Points on a hilly landscape, in no order, each with its height.
A ball rolls from a point to the lowest of its 2 nearest points, and stops where none of them is lower. Distance is the straight distance between rows; heights are no part of it.
j77 height 653: [117 135 160 205  72 171  84 178 104 182  92 137  79 124 143 124 139 120
 149 104 181 134  89  95 131 156 100 165  38 161 110 126 143]
j554 height 381: [153 141 125 123 153 141 162  79 149 104 159 112 168 123 118 116 105 128
 100 130 118  85 153 138 133  75 128  76 175  97 154 162  82]
j612 height 332: [160 131 128 101 159 126 159  70 137 111 156 127 166 106 137 108 108 124
 102 137 138 117 151 148 126  73 153  83 172 102 154 175 102]
j404 height 564: [156 124 162 141  85 138 150  71 144  89 161 108 158  81 160  96  94 118
 116 156 153 100 157 105 151  82 161  75 138 126 133 182  93]
j791 height 824: [124  85 129  91 120  73  85 151 125 103 101 149 148 151 169 167 127 163
 142 154 110 178 173 149  93 159 184 166 127 157 109  60 193]
j793 height 477: [135 130 167 107 111  89 144  80 162  39 134 114 175 141 184 135 107 141
 155 147  48 112 199 126 135 118 156 102 165 137  96 119 141]
j276 height 460: [112 138 151 194  82 160  51 153 159 137 110 110 124 172 175 142 130 157
 128 106 132  80 176 129 157 150 118 123  69 134 131  85 128]
j645 height 735: [107 154 107 137 155 164 148 149 117 177 130 118  95 122  96 115 136 105
 111 111 155 109  76 130 136 123  85 123 115  98 154 147  91]
j718 height 473: [141 121 192 141  67 120 107 113 114 101 119 137 145  64 206 106 124 137
 148 140 176 160 153 112 163 127 203 141  79 150 105 178 130]
j361 height 758: [135 144 127 128 154 152 141 118 137 165 151 118 128 104 123 104 131 117
  97 117 171  99 106 138 136  91 117  89 125  88 165 177  87]
j792 height 468: [141 110 149 129  91 114 118 176  97 171  95 168  68  96 127 127 141 115
 163 116 167 209  71 108  95 167 125 197  80 185  92 135 192]
j757 height 418: [142 139 171 172  80 167 138 128 115 160 130 137 108  69 144  91 143 102
 141 132 198 126  90  83 145 115 131 118  56 145 119 189 110]
j681 height 270: [103 112  83  85 168 107 101 170 136 176 128 128 103 143  99 146 164 138
 100 106 147 165  92 157 111 143 135 161 156 115 147 111 154]
j967 height 319: [119 114 112 115 135 125 105 165 126 181 117 150  83 113 116 131 160 128
 122 107 166 181  73 136 109 151 125 161 109 135 135 131 168]
j647 height 818: [123  84  99  80 147  76 100 156 116 122  98 140 137 163 130 178 127 147
 126 142 100 171 151 154  85 164 158 183 157 156 122  54 191]
j349 height 515: [145 124 161 112 111 107 169  70 149  42 150 118 170 121 151 121 102 122
 155 161  62 104 179 110 143 109 143  95 166 138 102 141 114]
j918 height 746: [119 160 108 123 170 162 171 128 127 172 154 116 113 104  87 103 132 106
  96 114 158 100  81 136 136  99  99  98 138  79 161 177  68]
j45 height 776: [132 134 126 120 151 139 121 126 131 168 135 135 119 112 133 110 148 125
 112 113 169 137 100 140 130 112 126 112 113 103 155 160 125]
j606 height 507: [118 139 141 169 106 146  48 145 170 142 117 111 141 174 172 137 132 169
 110  94 146  80 186 151 149 133 130 104  91 109 155  97 123]
j959 height 321: [135 118  92  53 187 103 176 118 110 139 147 151 128 107 100 121 151 118
 107 135 136 184  94 161 102 111 159 128 169 106 135 147 139]
j785 height 591: [157 122 148 126 109 139 184  63 118  86 162 122 154  79 119 100  99  98
 137 170 127  99 133  96 141  88 135  88 149 131 129 182  87]
j330 height 299: [115 111  78  52 181 100 152 154 129 165 141 144 104 119  84 134 166 129
  99 122 142 188  82 157 103 129 154 153 172 117 133 125 149]
j111 height 432: [130 147 111 149 141 153 173  97 125  94 150 114 140 146  73 131 107 117
 127 137  80  79 130 113 140 122  80 105 158 116 127 123  82]
j751 height 461: [127 145 126 149 138 123 148 101 154  66 140 104 156 183 110 148 119 128
 137 122  29  78 167 121 134 129  85 108 167 117 109  91 121]
j541 height 543: [115 141 129 146 139 137  59 154 159 170 124 114 140 159 153 125 142 159
  94  92 168  88 159 159 140 119 130  97 112  86 171 124 111]
j425 height 209: [147 142 113  95 170 140 203  78  99 136 158 136 126  85  94 104 127  90
 121 136 141 142  85 121 126  91 121 113 150 106 138 186  95]
j862 height 422: [137 102 123 105 105 101 128 175  91 176  91 159  75 105 110 144 133 110
 154 115 141 206  62 114  87 177 120 209 108 187 101 116 195]
j720 height 683: [106 136 142 206  89 169  80 180 113 180  93 122  86 143 138 135 126 121
 137 107 165 105 102 109 135 159  88 152  51 146 129 105 128]
j762 height 704: [102 149 135 188 109 175 100 189 120 196 104 126  79 130 121 115 137 109
 119 102 182  93  79 114 136 147  85 130  55 125 142 130 107]
j403 height 210: [126 114 129 132 124 125 111 138 105 150 108 147 107 120 143 129 137 118
 146 124 149 167 102 125 120 142 122 157  97 144 126 124 163]
j789 height 435: [130 135 114 129 155 129 136 104 136  93 129 118 141 172 120 148 112 135
 136 120  70 114 158 139 133 127 102 125 161 123 130  95 130]
j427 height 293: [ 97 107  63  76 161 100 121 180 129 188 118 115  95 148  78 157 153 136
 104 103 128 176  82 151 105 158 122 192 175 131 134 101 159]
j64 height 534: [133 130 148 155  91 145 123 167  92 177 101 154  62 100 122 113 139 101
 160 105 172 179  58  93 114 153  97 180  68 171 108 147 167]
j62 height 317: [ 93 125  68 105 174 106  81 167 136 161 114 110 124 185  98 162 144 159
 103 101 117 139 135 172 121 144 116 160 182 107 157  80 144]
j744 height 830: [126  83 136  96 115  76  95 160 108 121  96 157 132 127 162 160 130 147
 150 152 134 193 144 135  88 160 178 182 108 165 104  82 193]
j164 height 857: [138  92 160 102  87  72 121 171  73 111  91 159 114 101 164 145 120 138
 186 158 139 215 120 111  84 168 172 200  83 183  86 117 190]
j194 height 360: [117 151  72 110 192 125 151 117 120 119 136 113 140 170  88 144 121 146
 108 109  89 131 136 161 128 119 103 131 194  97 148 110 103]
j615 height 471: [116 128 156 178  72 143  85 135 144  96 115 110 124 162 173 143 118 140
 160 129  90  96 170 104 157 158 110 136  92 159 101  81 147]
j962 height 285: [132 148 154 183  73 178 144 138 105 160 129 129 103  79 111  91 137  86
 143 142 187  98  77  71 139 123 102 116  52 146 121 171  93]
j963 height 602: [130 132 170 192  64 159 106 163  89 160  95 143  74 102 143 117 142 107
 174 114 184 160  85  80 132 152 104 179  43 179  92 147 152]
j984 height 634: [146 126 203 159  61 140 111 130 118 135 118 145 125  57 185  95 144 129
 145 122 208 169 123 103 164 119 189 141  51 148 102 201 132]
j819 height 405: [116 153  79 133 170 149 197  97 101 113 151 113 121 145  57 133 103 114
 118 125  88 106 108 112 137 127  74 128 168 109 126 132  68]
j965 height 421: [153 144 115 114 167 130 186  70 131  81 157 126 165 136 103 129 103 124
 122 139  79 102 149 132 132  91 119  94 189 110 132 145  92]
j721 height 791: [137 118 127  93 156 118 116 133 143 166 141 153 122  98 136 111 162 134
 108 118 176 162  97 151 119 115 160 113 122 107 147 162 144]
j105 height 485: [136 112 134 105 140 111 118 105 122 114 123 143 147 124 163 126 126 135
 141 142 130 152 148 141 125 123 153 129 124 132 132 127 149]
j651 height 469: [133 148 137 183  74 152 155 112 162  91 153  95 162 141  77 108 107 117
 126 156  72  24 143 109 140 132  91  60 142 110 118 128  82]
j778 height 347: [154 119 120  50 171 100 194 101 102 128 147 163 135  79 118 110 139 111
 123 155 143 188  96 146  96 104 171 121 148 115 130 165 140]
j555 height 516: [ 98 150 106 130 166 134  69 170 147 182 123 110 121 167 121 127 143 151
  94  94 154  97 135 166 137 119 108 107 138  76 173 118 104]
j926 height 273: [140 120 180 138  76 121 113 102 121  83 123 129 148  90 203 115 112 140
 155 147 140 137 170 113 163 132 182 126 100 155 107 151 127]
j86 height 320: [118 115 128 158 114 135  92 141 107 145 100 130 106 149 148 143 120 128
 150 118 130 141 123 122 128 154 103 164  97 151 128  97 159]
j538 height 565: [133 137 170 163  63 136 114  98 171  73 143  98 160 128 166 120 115 137
 137 140  93  73 179 104 159 128 135  88 127 141 110 126 113]
j846 height 810: [117  86 108  76 157  87  84 166 142 155 119 152 121 131 131 157 169 141
 104 129 157 175 122 152  89 141 177 156 137 136 126  95 181]
j56 height 383: [131 151  89 107 193 117 142 107 144 100 139 120 161 177 106 146 126 160
 109 105  74 117 165 168 125 103 121 110 206  92 151 110 109]
j431 height 522: [124 132 154 151  93 127 116 104 155  72 133 110 144 155 162 137 117 134
 157 142  67  91 177 109 151 139 114 113 125 148 104  97 137]
j28 height 721: [110 147 120 158 130 166 124 164 113 184 116 125  82 122 110 120 136 104
 122 108 165 118  70 117 131 141  81 139  86 119 146 134 116]
j430 height 551: [149 119 153 120 106 130 177  72 123  60 154 124 153 105 127 111 102 107
 161 172  88 101 151  95 147 109 128 102 150 146 110 156 104]
j750 height 482: [ 95 159  96 164 150 164 129 162 130 149 119 105 108 168  86 136 109 122
 109 113 110  66 123 133 146 138  68 120 132 103 150  98  81]
j307 height 451: [126 153 113 168 119 150 175 111 148  87 154 105 152 157  60 128 110 121
 120 139  56  43 137 112 138 130  73  79 160 101 118 117  74]
j997 height 842: [126  83 143 120  97  84  90 174 102 151  88 163 107 118 150 156 139 138
 155 135 152 202 114 121  90 171 157 198  92 180  93  98 199]
j553 height 617: [142 132 179 176  46 148 106  98 160  91 149  94 153  99 175 109 105 136
 117 143 141  81 176 100 175 114 166  84 108 140 119 151  99]
j970 height 484: [126 151 131 183 101 160 136 136 168 115 142  98 149 146  90 111 107 125
 105 138 106  20 149 122 144 124  94  62 130 106 139 123  68]
j104 height 462: [115 148 115 160 138 152 127 134 141 111 128 106 128 180 105 145 111 131
 130 119  80  78 145 127 142 139  72 123 139 119 135  86 111]
j777 height 336: [113 130  78 107 174 116 111 136 127 129 118 117 131 178 106 154 129 146
 117 110  98 143 140 166 119 137 116 150 176 113 148  87 144]
j803 height 190: [140 143 114 107 148 147 204  96  88 140 147 144 101  81  87 104 130  76
 137 135 143 154  65 102 127 111 105 135 123 126 129 177 108]
j529 height 497: [ 84 159  98 146 164 154 104 184 133 180 113 103 103 167 100 128 122 135
 100 100 135  81 119 151 145 131  79 120 136  85 164 110  84]
j437 height 408: [135 140 115 117 162 117 121 105 158  88 131 119 161 177 137 144 122 154
 121 111  73 108 181 162 128 112 122 107 176 111 143  96 131]
j495 height 449: [152 130 125 111 151 119 202  61 122  54 159 126 163 135  96 131 100 114
 143 150  48 109 154 113 133 107 117 100 185 125 108 139  97]
j872 height 518: [131 111 117 100 148 100 107 114 134 102 116 140 155 155 154 139 124 152
 133 140 106 148 170 162 118 132 152 129 147 130 133  93 162]
j704 height 382: [102 152  61 118 185 134 178 126 104 141 136 106 114 164  69 138 115 132
 113 106 100 135 104 142 134 128  82 148 180  97 138 120  87]
j317 height 815: [110  84  90  68 167  79  89 168 133 143 107 135 130 156 117 178 157 143
 100 132 128 168 137 159  87 153 166 174 170 142 130  65 183]
j666 height 474: [138 133 134 133 130 116 180  77 141  47 153 113 165 159 100 138 111 118
 149 143  25  90 159 106 132 121  99 104 178 124  94 119 112]
j808 height 378: [152 104 135  47 153  84 171 111 102 111 136 165 152  84 145 118 132 126
 135 173 140 192 120 141  85 113 191 126 133 122 122 148 154]
j810 height 442: [140 132 140 105 141  97 133  86 165  60 129 123 175 162 166 138 111 152
 138 131  56 119 196 150 125 113 148 103 173 121 119 103 144]
j327 height 376: [131 100 121  87 131 102 119 173 119 172 115 166  80  99 112 138 157 122
 127 121 162 205  71 125  89 155 150 177 112 163 112 125 188]
j916 height 434: [142 110 143  94 133 101 146 108  99 116 120 155 137  95 158 113 125 121
 153 156 139 175 129 129 114 122 165 136 114 142 121 144 151]
j217 height 466: [150 121 177 136  83 121 122  84 143  88 144 117 160  80 200 105 102 134
 120 143 156 126 174 120 161  97 193  96 124 133 125 172 110]
j687 height 401: [115 129 135 183  99 152  69 150 131 139 103 120 113 167 160 147 122 144
 144 114 128 107 150 122 143 158 100 145  84 145 130  81 145]
j325 height 803: [128  97 112  65 167  95 108 149 146 154 135 159 124 107 128 132 175 139
  96 127 170 175 110 156 101 124 179 131 139 119 133 129 162]
j768 height 296: [ 98 114  71  70 188  93  85 163 148 162 130 121 125 159  98 154 170 151
  89 111 138 153 130 169 110 126 150 146 187 103 146  95 148]
j492 height 506: [121 153 142 180 101 160  94 138 177 119 131  98 146 160 138 125 115 142
 111 122 115  39 172 126 149 124 106  79 110 117 142 105  94]
j867 height 563: [142 127 179 155  87 144 116 129 116 153 120 150 114  76 169  98 147 123
 146 120 195 162 108 102 144 125 156 135  59 146 111 183 140]
j688 height 135: [131 138 153 194  53 175 131 130 106 132 129 121 118  94 112  99 124  99
 156 162 161  80 101  69 149 135 105 111  59 161 117 151  97]
j175 height 277: [153 135 117  88 177 124 187  71 116 121 154 136 153  96 118 108 119 108
 113 141 133 136 119 145 121  81 142  99 170 101 146 176 101]

Where does a ball stop that starts at each point below?
j666 | j803
j647 | j403
j77 | j403
j918 | j403
j541 | j403
j492 | j194
j529 | j194
j916 | j681
j751 | j194
j785 | j194
